The views of a scene show one set of named points, each view turned or mirrored, and shifted as a whole, with a little noise and some points left out.
In the rows, 128 means zero.

Scene 1
View 1
<204>: [137 168 136 143 104 171 103 172 107  96  66 155 178 156 142 180 120 161
 100 211 159 113 171 163 130 179 167 101 126  99 165 155 145 157 116 135
  83 111 161  89 142  78  98  73 142  48  99 158 147 160 133 163 152 128
 104 200  90  82 138 118 153  73 142  94  87 127 163  99 152 137  89 119
 197 124  89 128]
<178>: [140 157 139 129 137 139  99 138 111 127  94 102 120 138 173 157 120 139
  95 171 160 115 168 159 135 142 145 122 127 107 145 175 139 109 142 128
  92 141 142 115 145  94  87  83 126  81 125 168 159 145 134 153 140 118
 118 186 141 116 162 162 162 112 129  89 121 128 155 110 133 100 111 139
 174 118  93 117]
<300>: [157 149 146 118 170 112 121 150 140  95  83 118 119 129 178 112 137 134
  69 127 139 134 144 133 130 112 107 135 137  75 144 167 127  88 163 116
 109 137 131  98  91 125 100  85 105 137 121 123 136 179 153 164 122 100
 137 169 195 154 178 131 143 142 130  89 129  90 107 128 145  64 143 124
 140 143  83 116]
<297>: [160 160 144 129 168 118 125 152 138 114  72 120 109 120 179 108 135 127
  59 135 146 142 136 136 135  97  95 134 126  62 146 161 127  81 156 120
 109 128 131  81  97 133 110  75 104 131 116 124 123 183 157 181 121 110
 139 170 197 163 179 132 140 147 128  90 118  76 104 137 153  60 148 121
 139 138  79 112]
<144>: [144 142 134 122 137 128 113 147 127 107  93 120 128 129 179 135 116 136
  88 154 152 114 161 158 127 142 146 127 146  94 151 175 139 105 141 118
 103 140 137 111 130  92  96 109 136 116 127 168 152 146 140 155 141 121
 131 172 150 125 168 152 160 107 140 100 124 123 123 118 135  78 119 137
 183 135  81 131]
<96>: [109 127 125 125 102 144 102 143 121  63  95 150 168 144 172 110  79 131
 115 181 122 105 157 183 105 175 165 105 151  88 147 130 143 119 123 130
 117 161 136  90 132  78 115 135 158 121 103 138 168 126 146 124 154 120
 137 175 109 127 160  91 153  59 177 131 105 143  98 139 139  90  87 145
 236 144  87 146]
<226>: [159 138 145 110 137 132 113 150 134 111  86 166 139 127 153 135 156 142
  54 160 148 133 148 126 149 142 143 142 155  97 161 193 124  85 150 112
 128  95 136 145 112  84  97 117 133 130 136 155 131 155 141 177 119 129
 149 181 156 122 147 147 175 100 155  75 122 109 110 106 154  85 147 121
 152 151  57 144]
<57>: [133 151 135 132 125 124 122 149 122  57  82 135 179 132 171 107 109 141
 105 142 117 117 145 149 124 143 135 115 133  74 137 151 147 116 140 132
 113 151 142  84  99 113 119  97 129 123  92 105 152 156 163 145 140 110
 129 156 163 143 175  72 122 108 151 128 119  92  86 148 146  75 102 124
 185 150  95 125]
<110>: [126 141 130 130 149 119 111 133 140  78  98  97 122 120 204  79  89 111
  88 153 128 114 160 166 108 133 122 121 140  68 132 142 131  93 145 129
 123 181 117  72 122 108 115 117 130 149 114 137 160 152 153 140 130 105
 147 156 163 175 185 115 144 105 142 114 129 115  82 159 133  52 109 164
 200 139  88 117]
<216>: [138 150 129 129 119 145  98 146 125 101  90 130 136 143 175 141 114 131
  95 196 156 116 170 166 120 159 155 116 145 101 149 163 131 113 138 125
 100 137 135 111 144  73 100 122 140 102 124 176 154 136 137 149 143 127
 139 181 114 116 154 147 169  79 158  92 109 143 143 120 141 109 103 136
 204 130  78 132]
<213>: [111 151 124 129 123 136  99 139 125  77  98  90 160 144 190 109  74 122
 125 156 127  96 161 179 106 162 135 107 118  89 138 138 159 124 132 143
 100 187 134  76 124 105 109 104 140 102  93 128 167 137 153 119 149 102
 120 166 137 155 193  95 130  94 141 142 119 125 103 154 127  79  78 152
 206 132 110 110]
<295>: [150 119 138 104 146 105 117 118 126 115 119 113 142 117 183 113 129 133
  88 103 130 112 158 131 146 143 152 137 146 110 139 210 133  67 165 119
 132 147 143 148 116  88  90 115 126 144 146 142 155 141 152 136 132 119
 133 161 195 143 188 148 159 130 133 119 139 113  95 114 131  53 146 136
 154 139  86 136]
<42>: [146 147 136 104 151 108 125 115 109 113  99  95 153 128 170 126 129 137
  93  87 131 109 151 124 148 127 133 139 111  99 131 205 146  89 150 135
 103 155 152 124 106 123  89  71 110 109 118 116 151 161 159 154 131 105
 105 169 211 138 210 136 130 149 115 125 137  83 119 119 137  69 139 112
 128 135 116 122]
<269>: [119 113 135 104  97 132 115 129 118  61  89 182 208 145 149 113 131 149
  97 144 109 114 149 146 133 192 177 126 156  99 149 172 138 114 135 128
 137 130 163 133 112  77 106 125 148 142 113 117 154 141 159 136 144 126
 125 167 143 116 157  82 152  77 176 131 109 109  84 118 145  88 108 110
 195 161  78 167]
<12>: [148 120 138 117 120 135 105 148 143  86  82 198 145 139 157 126 143 137
  65 195 140 136 154 150 129 163 169 132 181  90 170 158 107 103 141 100
 133  94 136 126 125  64 106 155 157 142 136 170 137 143 132 166 135 131
 163 187 112 120 117 124 179  61 184  77 104 132 104 109 154  94 136 130
 214 157  44 158]
<55>: [120 169 136 142 120 147 110 158 107  78  70 124 180 148 151 146 107 143
 120 168 146 109 160 160 125 157 135 101 115  81 141 140 156 142 126 148
  94 148 146  69 114 107 106  66 129  75  87 116 151 159 153 156 149 114
 111 181 136 116 179  85 132  94 134 126 105 107 133 135 142 112  97 126
 186 130 107 116]
<193>: [138 105 140  90 140 104 107 128 137 105 117 141 133 123 188  87 128 128
  77 120 117 122 149 137 136 142 154 142 164  98 141 193 117  56 165 110
 143 149 131 143 119  77  96 152 134 172 146 161 151 132 154 138 127 119
 147 163 181 151 173 136 159 108 157  99 145 117  73 126 137  49 137 137
 182 152  66 155]
<181>: [131 138 137 121 136 119 114 153 136  61  77 166 166 133 166 101 127 130
  73 154 118 144 132 139 123 138 125 123 145  65 151 144 134 103 148 124
 127 133 138  94  90 101 124 108 123 154 104 107 136 162 158 165 129 109
 144 169 170 141 155  77 143 100 161 108 115  98  80 138 156  71 130 117
 179 159  66 137]
<5>: [133 173 141 144 135 147 117 163 126  67  60 131 165 147 159 123 124 143
  93 158 133 131 147 155 116 138 111 113 123  68 144 138 142 137 140 137
 100 136 143  60  92 123 111  64 110 107  92 100 137 180 156 172 143 113
 125 180 149 123 165  86 127 105 135 114 106  80 116 139 156  96 108 115
 168 141  95  99]
<100>: [164 169 155 134 159 121 127 164 145  96  57 140 113 122 176 122 153 137
  53 150 148 154 141 126 139  96  95 130 131  64 151 157 126  89 159 115
 105 110 131  78  93 127 107  75 107 134 124 121 120 194 150 198 109 103
 152 186 185 156 155 130 143 133 138  70 116  80 113 134 167  76 159 113
 131 147  68 113]
<150>: [130 147 124 129 124 138 100 142 133  95  93 123 144 133 179 118 106 127
 100 168 143 109 163 163 121 156 150 118 141  95 142 153 134 113 140 128
 110 155 130  98 128  95 106 112 133 108 123 162 158 140 148 142 142 117
 131 169 135 124 165 123 159  88 154 112 117 131 113 127 128  87 109 139
 200 131  82 133]
View 2
<193>: [ 67 131  81 151 114 120 104 128  37 104 156 108 130 131 121 140 130 130
  89  79  92 136 150 173 149 130 174 164 141 140 124 164 112 122 152 154
 125 110 128  90 165 148 145 109 127  99 138 102 122 104 116 118 177  79
 121 178 156 130 153 126  89 120 161 170 104 137 113 127 161  98 160 129
 132  81 121 119]
<226>: [ 84 102 120 159 126 133 122 123  67 127 153 110 151 116  97 173 129 116
  99 122 134 137 130 141 121 122 183 163 128 126 108 128 149 165 166 137
 135 110 133 106 187 117 168 105 140 122 144  98  99 106 129 129 175 110
 129 185 153 150 131 122 103 111 154 154  70 154 100 142 151 111 132 115
 144  91 146  94]
<42>: [ 97  84  94 139 100 117 105 139 118 137 126 140 152 157 138 136 137 134
 143  96 130 101 120 152 156 115 196 105 156 136  94 177 156 164 155 178
 151  69 108 115 185  72 145  83 140  91  94  96 102 126 127 166 167 113
 143 161 151 131 141 127 115  92 126 150  97 153  87 148 121 106 147 168
 137 128 138 109]
<5>: [111 113 134 125  89 105 133 126 135 138 137 174 127 132 147 130 166 152
 126 141 169 155 129 125 140 101 200 142 100 140  85 132 173 177 153 177
 135  77 142 111 184  68 152  91 130 105  99 101 130 131  65 133 190 119
 153 154 133 138 164 104  93  88 131 157  61 162  80 147  95 120 134 166
 152 134 169 119]
<178>: [ 93 113 153 141 131 134 116  93  97 129 145 140 149 132 122 143 167 137
 124 105 145 125 129 142 118 126 202 129 136 156  96 144 180 153 157 159
 153 106 144 108 176 101 142  65  97 109 103 124  70 137 106 146 196 132
 109 220 187 149 128 130  93 122 113 140  81 185 103 150 124 101 103 119
 189  94 119 119]
<295>: [ 77 119  87 154 108 128  94 118  56 112 134 107 144 140 127 136 138 127
 108  71  96 105 142 170 163 130 181 133 162 141 119 184 130 135 156 160
 135 106 109 102 172 123 135  96 121  96 114 104 108 125 132 143 174  83
 117 187 161 129 138 132 101 115 145 158 105 136 106 141 159 100 149 143
 143  97 119 111]
<213>: [ 99 145 131 121 106  95 109 101 106 116 155 177 101 156 143  86 177 175
 118  98 143 162 131 162 155 110 199 133 118 161 109 151 163 145 150 187
 139  62 140  95 149  99 130  65  87 113  78 148 136 132  40 137 204 117
 115 188 158 139 174 104  89 110 114 161  89 191 104 121  78 110 159 176
 177 116 138 152]
<269>: [ 82 113 102 144 107 100 104 157  80 121 175 109 114 144 124 143 106 159
  99 128 131 187 119 178 150 105 165 165 141 154 110 132 139 176 186 139
 158  69 143 106 197 124 179  79 128 138 103 115 141  73  75 155 170  97
 132 168 143 124 164  95  90  95 160 159  93 185 109 124 111 124 183 168
 152 103 152 103]
<150>: [ 93 129 144 147 127 116 112 106  76 115 157 140 126 133 124 127 157 151
  92 112 140 159 135 157 127 120 195 156 123 158 111 141 162 156 161 158
 142  95 146  88 168 116 151  84 102 117 100 129 109 118  76 129 184 111
 112 204 168 137 158 112  87 119 131 159  79 181 110 136 116 107 136 144
 184  99 133 125]
<12>: [ 85 130 153 156 149 127 120 121  46 115 190  94 131 105 105 178 119 138
  65 141 136 191 140 165 112 122 170 199 106 145 118  90 149 167 188 120
 138 126 161  95 190 150 181 109 140 149 155 106 118  80  94 117 175 104
 116 196 157 149 141 107  77 116 165 158  62 184 123 129 141 115 145 104
 167  71 157  98]
<144>: [ 90 120 135 142 124 125 108  97  81 125 152 138 136 129 116 136 156 134
 106 101 134 128 139 148 122 122 200 150 127 156 104 144 157 150 160 155
 141 106 137  98 182 109 143  83 107 109 119 116  97 125  99 129 181 110
 116 200 170 143 136 121  93 119 127 156  80 174 107 137 130 112 135 136
 175  97 131 115]
<204>: [104  95 184 138 140 134 120 117 119 148 175 143 137 137 120 154 145 156
 119 168 184 179 107 142 103  99 205 147 125 173  84  97 205 200 190 143
 182  98 164 118 206  86 184  52 114 147  82 134  88  92  61 163 182 155
 116 214 171 148 141 102  95 108 110 134  53 230 100 143 100 122 124 128
 210 113 156  99]
<216>: [ 90 129 158 136 133 130 122 100  77 127 174 128 134 129 115 150 151 143
  88 120 139 166 133 154 111 119 190 155 124 164 105 119 165 165 169 146
 149 109 161  98 171 124 157  78 110 128 116 132  99 117  79 134 182 127
 103 222 168 154 145 120  78 118 123 151  69 196 113 131 118 114 129 123
 191  86 139 120]
<297>: [102 121 122 142  90 130 140 108 111 134 120 160 151 119 140 157 176 115
 120 100 145  96 144 115 135 117 196 143 121 111  84 156 159 142 140 185
 105  99 117 104 172  72 129 118 135  69 142  79 110 160 128 110 192 111
 163 151 136 148 150 140 109  96 145 155  72 111  83 152 136 104 115 142
 117 119 156 129]
<100>: [104 116 118 138 100 128 152 115 110 135 123 155 156 107 128 163 167  99
 118 114 163 107 143 113 123 115 196 154 108  99  85 128 156 159 144 175
  99 106 127 107 189  68 148 129 142  82 150  72 115 156 135 109 189 111
 169 156 130 143 143 136 109  95 148 153  55 119  82 154 139 107 114 126
 115 118 160 113]
<300>: [102 116 106 147  95 122 134 109  99 132 122 146 148 131 134 144 165 122
 114  88 133 100 147 136 142 117 186 138 124 114  93 152 142 142 139 176
 105 101 114 100 171  90 137 112 130  76 136  87 110 154 125 122 186  97
 149 158 142 134 149 135 104 100 136 157  82 125  90 142 142 101 129 143
 118 121 144 124]
<57>: [ 98 123 106 138  97  97 124 138 110 128 144 149 109 144 144 112 151 154
 113 111 146 162 132 154 148 106 184 147 120 138 101 145 148 161 149 177
 134  58 135 109 169  92 155  96 128 108 101 110 149 114  72 140 187 100
 139 150 133 126 177  99  95  93 139 168  78 161 103 128  98 115 163 182
 142 123 154 128]
<55>: [110 107 147 129 105 105 122 125 136 135 142 168 113 151 142 126 163 157
 124 138 167 159 119 133 143 104 201 134 123 154  81 132 184 175 160 173
 155  69 143 117 184  69 155  62 115 116  79 115 113 129  56 150 189 135
 132 181 150 133 166  99  98  91 113 154  69 196  96 140  80 118 145 170
 172 126 158 119]
<96>: [ 86 147 135 131 119 108 106 113  86 111 171 147 107 146 130 102 162 167
  95 110 136 184 131 176 155 111 187 155 119 165 115 138 150 149 157 163
 153  79 152  92 161 125 147  62  96 129  93 143 130 104  43 142 190 117
 106 198 162 139 174  98  80 115 119 162  81 201 119 123  93 118 160 160
 189  97 136 142]
<181>: [ 96 130 107 146  94 107 133 136  96 117 155 139 117 119 133 148 141 138
  94 129 151 153 137 142 142 105 189 169 104 123  99 128 144 164 159 159
 125  82 139 102 180 102 160 116 143 120 130  91 149 109  90 124 186 107
 158 152 129 135 172 112  88  94 158 175  62 150  99 128 120 115 167 157
 123 105 161 118]
View 3
<216>: [135 139 120 128 156 160 151 133  82 172 106 165 143  82 144  86 177 114
 112 126 136 153 109 124  99 159 126 100 142 137 162  92 131 124 115 124
 109 113 107 124 139 112 114 142 177 148 162 145 184 147 161 148 102 112
 143 170  87 128 102 146 146 120 132 102 154 117 156 129 139 156 127 121
 124 103  75 151]
<295>: [120 111 131 114 180 110 153 119 112 125 142 126 154 126 102 112 187 131
 112 130 170 117 124 144 110 136 105 101 115  92 134  58 164 122 133  99
 164  77 127 143 104 142 120 110 166 138 136 177 113 174 178 111 116 118
 112 159 105 106  89 125 134 145 156 127 128  94 123 186 124 174 148  85
 117 135 115 138]
<100>: [161 154 122 146 129 143 104 109 138 151 118 167 138 149 126 130 189 137
 112 168 130  70 130 161 138 132  80 134  97 130 103  99 160 105 121 122
 159 116 195 109 114 111  95 103 159 146 147 175 115 151 170 130  96 102
 111 143 112 152 122 154 155 165  98 127 122  81  93 117 167 174 139 134
 142 135 106 179]
<181>: [182 113 133 153 138 152 107 109  97 180 108 154 126 104 150 138 175 154
 109 127 131 103 128 144 121 107 102 123 114 118 100  75 159 106 105 131
 124 106 168 118 100 112 114 124 203 119 124 168 138 138 180 129 121 123
 110 155 105 132 110 153 164 117 126 135 118  91 124 149 131 150 140 129
 143 119  94 164]
<144>: [138 143 121 125 165 142 145 129 104 153 116 161 146 104 128  94 182 114
 117 137 149 130 110 136 115 150 114 102 119 120 150  84 131 128 118 124
 132 106 121 130 119 121 104 119 169 147 156 157 157 156 169 127 106 107
 138 159 101 120  95 142 140 131 127 120 145 108 139 140 148 165 132 108
 123 114  92 151]
<96>: [163 108 120 137 161 147 144 131  58 180 104 173 147  63 160  89 149 112
 117 101 142 155 122 121 114 125 120  86 132 123 138  79 124 146  89 122
  86 104 106 140 102 121 112 134 202 132 128 150 192 121 151 121 144 110
 143 153 104 113  80 133 150  82 143 120 146 110 164 161 117 154 132 109
 124 106  82 131]
<213>: [181 103 111 150 161 133 136 120  78 172 111 185 145  71 147  94 135  92
 128 101 137 139 134 122 142 123 111  84 108 124 128  80 114 151  84 120
  71 104 110 148  75 133  91 112 186 151 138 152 181 116 139  90 146 100
 149 137 127  97  82 134 153  88 141 136 147  96 156 168 126 155 156  99
 144 114  63 124]
<57>: [189  99 126 155 141 139 117 111  88 170 114 175 131  95 149 121 159 129
 108 108 147 104 129 128 130 105 106 111 105 109 109  72 143 128  93 125
  97 113 160 147  74 122 104 107 195 140 119 151 157 125 164 105 143 100
 125 141 120 115 102 125 162  99 135 144 121  94 134 159 127 155 139 115
 146 127  88 139]
<269>: [157  96 144 147 158 146 123 121  65 170 103 147 135  80 157 116 189 156
  90  96 145 130 108 129  79 102 135 107 133 107 125  55 162 112 110 124
  98 101 147 151 121 112 135 139 214 106 102 147 147 136 193 134 152 136
 114 173  89 131  94 121 153  77 153 145 109 107 151 186 106 160 109 115
 132 105 101 129]
<297>: [163 144 114 136 142 136 109 110 130 141 128 161 138 155 116 124 179 121
 118 162 139  74 138 149 149 140  76 132  92 129 110  89 149 113 119 117
 162 103 180 120  93 122  93 103 158 151 150 182 117 153 163 108  99  95
 109 146 118 132 111 147 150 168 102 134 123  77  98 128 158 166 157 114
 137 143 103 167]
<226>: [130 139 143 122 152 154 125 119 108 148 115 138 149 125 129 122 208 156
 101 140 144 107 109 141  88 148 111 118 130 112 149  82 166  96 135 125
 155 102 149 124 144 102 123 136 173 127 145 164 136 170 189 156  95 121
 115 177  83 145 105 138 142 143 126 111 117 103 126 139 151 172 109 129
 124 115 103 162]
<204>: [140 145 113 153 146 170 108 131  77 169  92 209 162  81 165  79 187 100
  77 126 108 141  96  97  80 154 161  92 117 142 157 116 107 132 110 135
  67 154 127 167 151  88 109 152 168 170 164 116 211 130 175 178 112 110
 159 164  87 140 119 134 155  88 105 125 115 112 182 118 155 190  75 144
 135  95  70 136]
<193>: [136 113 144 107 167 127 153 125 102 149 122 110 135 106 116 122 180 159
 129 116 165 125 121 153 105 133 101 110 140  93 141  41 167 121 124 107
 163  71 124 107 121 137 133 122 198 110 129 180 123 165 184 112 103 134
 106 169  93 115  79 138 135 136 162 115 139 108 123 182 123 144 156  91
 120 123 110 146]
<110>: [184 114 121 125 162 134 145 124  96 182 116 156 117  95 137 108 136 123
 146 122 147 125 144 147 153 127  83 109 119 134 129  67 141 143  85 117
 120  82 118 111  81 143 107 118 199 127 136 176 146 123 148  91 116 107
 121 139 123 109  88 166 148 132 138 121 161  89 125 152 129 130 182  97
 135 124  76 158]
<12>: [137 139 155 118 153 178 136 133  81 193  92 140 130  96 157 113 196 179
  99 121 143 145  96 150  71 135 118 106 161 125 164  71 159 101 122 136
 125 100 133 106 166  98 135 167 218 101 134 154 163 155 198 177  93 145
 118 190  68 143  94 155 150 124 140 104 136 114 144 135 130 145  97 134
 117  86  99 175]
<150>: [150 126 118 123 164 147 140 126  92 175 115 166 137  89 141  94 164 114
 114 123 142 138 121 122 115 140 115  97 125 125 149  82 123 134 102 122
 106 104 118 135 114 122 113 127 183 137 151 151 169 139 151 129 112 116
 139 156 100 117  95 146 149 114 129 120 144  96 144 142 134 154 136 111
 130 105  79 150]
<42>: [152 113 117 146 152 119 119 114 118 113 132 170 173 129 110 115 192 109
  89 127 145  83 118 123 118 120 117 108  82 104 112  81 133 113 130 103
 134 119 167 167  90 114  97  96 146 166 137 152 129 159 179 112 137  98
 119 146 114 121 108 101 155 122 135 156  98  90 124 174 133 197 123 107
 129 148 105 121]
View 4
<42>: [136 106 123 142 127 145 126  92  86 110 168  96 156 151 138 179 155 167
 122 171 166 147 147 134 136  68 118 154  93 175  72 119 117 101 116 151
 152 172 132 143 135  78 129 138  90 156 143 155 134 153 129  94  94 150
 160  91  66 159 151  76 167 121 137 145 133 144 148 167 163 127  93  87
 137 170 157 156]
<110>: [125 165 114  97 108  98 143  82 103 130 175 105 157 115 112 171 120 134
 144 129 126 149  93  98  95  49  95 162 181 144  80 102 127 149 108 179
 130 164  85 148 103 132 109 128  82 190 113 166 137 162 126  93  83  87
 122  85  74 137  52 106 155 137 187 155 110 194  83 159  96 159 145 164
 115 164 208 159]
<213>: [150 134 111  92 117 115 142  91 103 134 186  81 154  96 124 172 138 123
 153 129 115 149  95 112 114  57 126 159 145 136  73  85 120 140 108 191
 129 163  99 138  96 129 124 126 104 194 118 192 111 163 134  85  73 108
 137  52  62 159  96  90 187 130 167 147 101 199 114 140 108 120 105 134
 120 195 189 155]
<12>: [133 200 141 122 161 160 182 124  68 144 167 133 148 108 155 118 120 160
 158 143 140 123 115 106 137 140 141 157 157 152 163 126 118 115 154 134
 154 143  77  70 121 106 112 166  96 146  97 195 141 127  85  73 139 113
 136 131 149 133  43 140 166 112 161 154 141 136 102 158 155 119 138 148
 122 139 148 172]
<57>: [121 140 123 104 125 122 130  97 102 127 200  93 140 142 137 178 150 154
 128 142 143 153 124 125 113  64 125 164 142 179  82 100 111 128 101 162
 135 169 109 137 128 115 111 142  95 174 133 161 138 157 112  93 102 108
 127  74  79 149  89  98 161 126 175 146 122 183 106 150 130 132  98 120
 126 162 175 159]
<150>: [150 142 119 121 129 145 157  95  85 129 164 103 156 100 127 145 127 135
 159 141 134 136 108 105 119  95 120 160 150 132 113 115 122 129 137 169
 147 155  94 110 104 106 126 145  98 163 108 190 118 138 133  84  91 121
 142  95  97 151  84 108 173 125 164 149 128 148 121 156 125 116 122 137
 132 174 172 165]
<295>: [152 120 111 156 124 155 162 105  77 105 135 135 177 153 112 166 132 152
 151 151 163 125 150 105 135  70  89 149 112 152 100 127 140 105 152 146
 152 163 103 125 141  94 121 136  76 162 140 141 151 153 127  99  74 145
 170 109  82 133 110  67 178 134 126 148 145 137 138 174 155 147 159 109
 126 140 178 153]
<181>: [110 168 133 114 129 122 132  99  91 126 189 112 141 151 136 167 146 164
 120 163 155 144 131 121 119  90 119 163 149 193 105 121 106 120 105 139
 146 174 109 123 135 102  96 146  77 160 129 151 158 143  92  91 122 114
 124 105  93 133  70 118 145 120 178 153 138 164 103 161 137 143 116 139
 122 132 162 167]
<216>: [152 162 120 115 132 158 170  95  85 143 163 109 146  80 135 131 119 140
 167 128 132 117  96 115 131 104 145 156 145 124 120 123 119 125 147 169
 146 151  84  92  94  97 129 142 111 155 100 218 109 133 130  80 104 132
 152 112 124 160  84 120 183 124 160 157 125 134 120 166 128 104 122 146
 136 175 160 163]
<300>: [131 119 130 142 107 130 125  83  90 100 154 115 158 154 124 179 132 166
 135 164 170 138 135 115 117  40  86 156 144 172  78 133 124 117 121 150
 149 169 110 155 129  88 102 137  67 168 143 127 149 160 123 104  87 131
 148 113  77 131 115  82 158 129 166 147 156 150 114 182 133 166 134 130
 133 134 180 163]
<55>: [138 125 119 104 129 139 117  75 104 139 207  61 129 106 143 163 151 143
 133 151 131 153 102 138 118  76 156 159 130 161  78 100  98 133  92 179
 138 155 113 133  97  91 131 141 112 158 114 189 112 150 131  86  95 119
 134  63  81 176 117 109 173 119 176 153 110 161 122 147 122  94  58 121
 139 195 156 168]
<297>: [121 121 137 144  91 136 118  63  80 100 148 110 140 152 130 175 122 176
 119 170 174 128 135 130 117  59  99 150 137 178  65 167 112 117  99 162
 167 183 103 172 115  64  95 133  76 155 126 124 145 130 134 108 103 138
 141 138  95 140 124  93 131 136 183 162 167 119 104 199 128 153 114 140
 153 136 166 175]
<5>: [114 133 133  95 128 128 115  64 102 128 205  75 125 131 145 160 143 163
 126 157 144 146 116 139 113  80 150 164 135 177  80 123  95 125  78 176
 148 178 111 145 102  88 110 139 107 152 123 168 125 142 115  98 118 113
 119  90  86 158 108 112 161 127 184 156 132 151 111 153 133 109  66 125
 142 168 159 161]
<204>: [147 146 132 100 156 165 139  84  93 152 203  75 113  68 158 132 137 144
 152 140 115 124  90 141 135 126 191 159 120 134 125 109  95 120 115 190
 149 150  99  87  85  75 143 160 140 143  87 237  93 123 124  68 119 124
 141  91 127 188 112 127 189 115 164 156 114 136 118 134 134  54  56 118
 143 196 137 171]
<178>: [165 115 117 135 119 166 155  78  78 123 153  98 142  88 130 153 117 144
 160 140 134 118 101 122 129  75 137 161 121 110 106 129 122 115 136 180
 156 157  88 117  95  76 141 135 108 154 102 193 101 134 151  83  84 146
 164 117 106 171 128 101 187 131 149 163 137 114 131 168 135  96 105 128
 139 189 159 163]
<144>: [148 132 120 130 130 153 161  95  78 120 152 109 150 103 135 152 119 139
 154 149 141 121 111 113 121  82 123 163 132 136 108 127 121 117 139 168
 155 154  91 118 106  94 128 141  96 160 110 186 119 144 131  81  94 136
 154 115 105 151  99 101 169 127 160 163 139 131 120 171 138 119 125 130
 134 163 170 167]
<269>: [126 179 122 101 178 147 157 133  90 134 201 103 165 143 132 152 160 151
 153 144 139 143 138 116 139 113 137 163 130 176 132  88 123 103 137 133
 128 141 109  91 150 129 123 148  97 154 130 175 147 152  91  80 121 112
 130  65  92 143  62 113 184 109 141 136 109 176 128 129 161 112 109 104
 109 144 165 150]

In a view up to two points have been moved. Name them for each view, in the order of its rows, or write none.
view 1: <96>, <42>
view 2: none
view 3: none
view 4: <110>, <300>
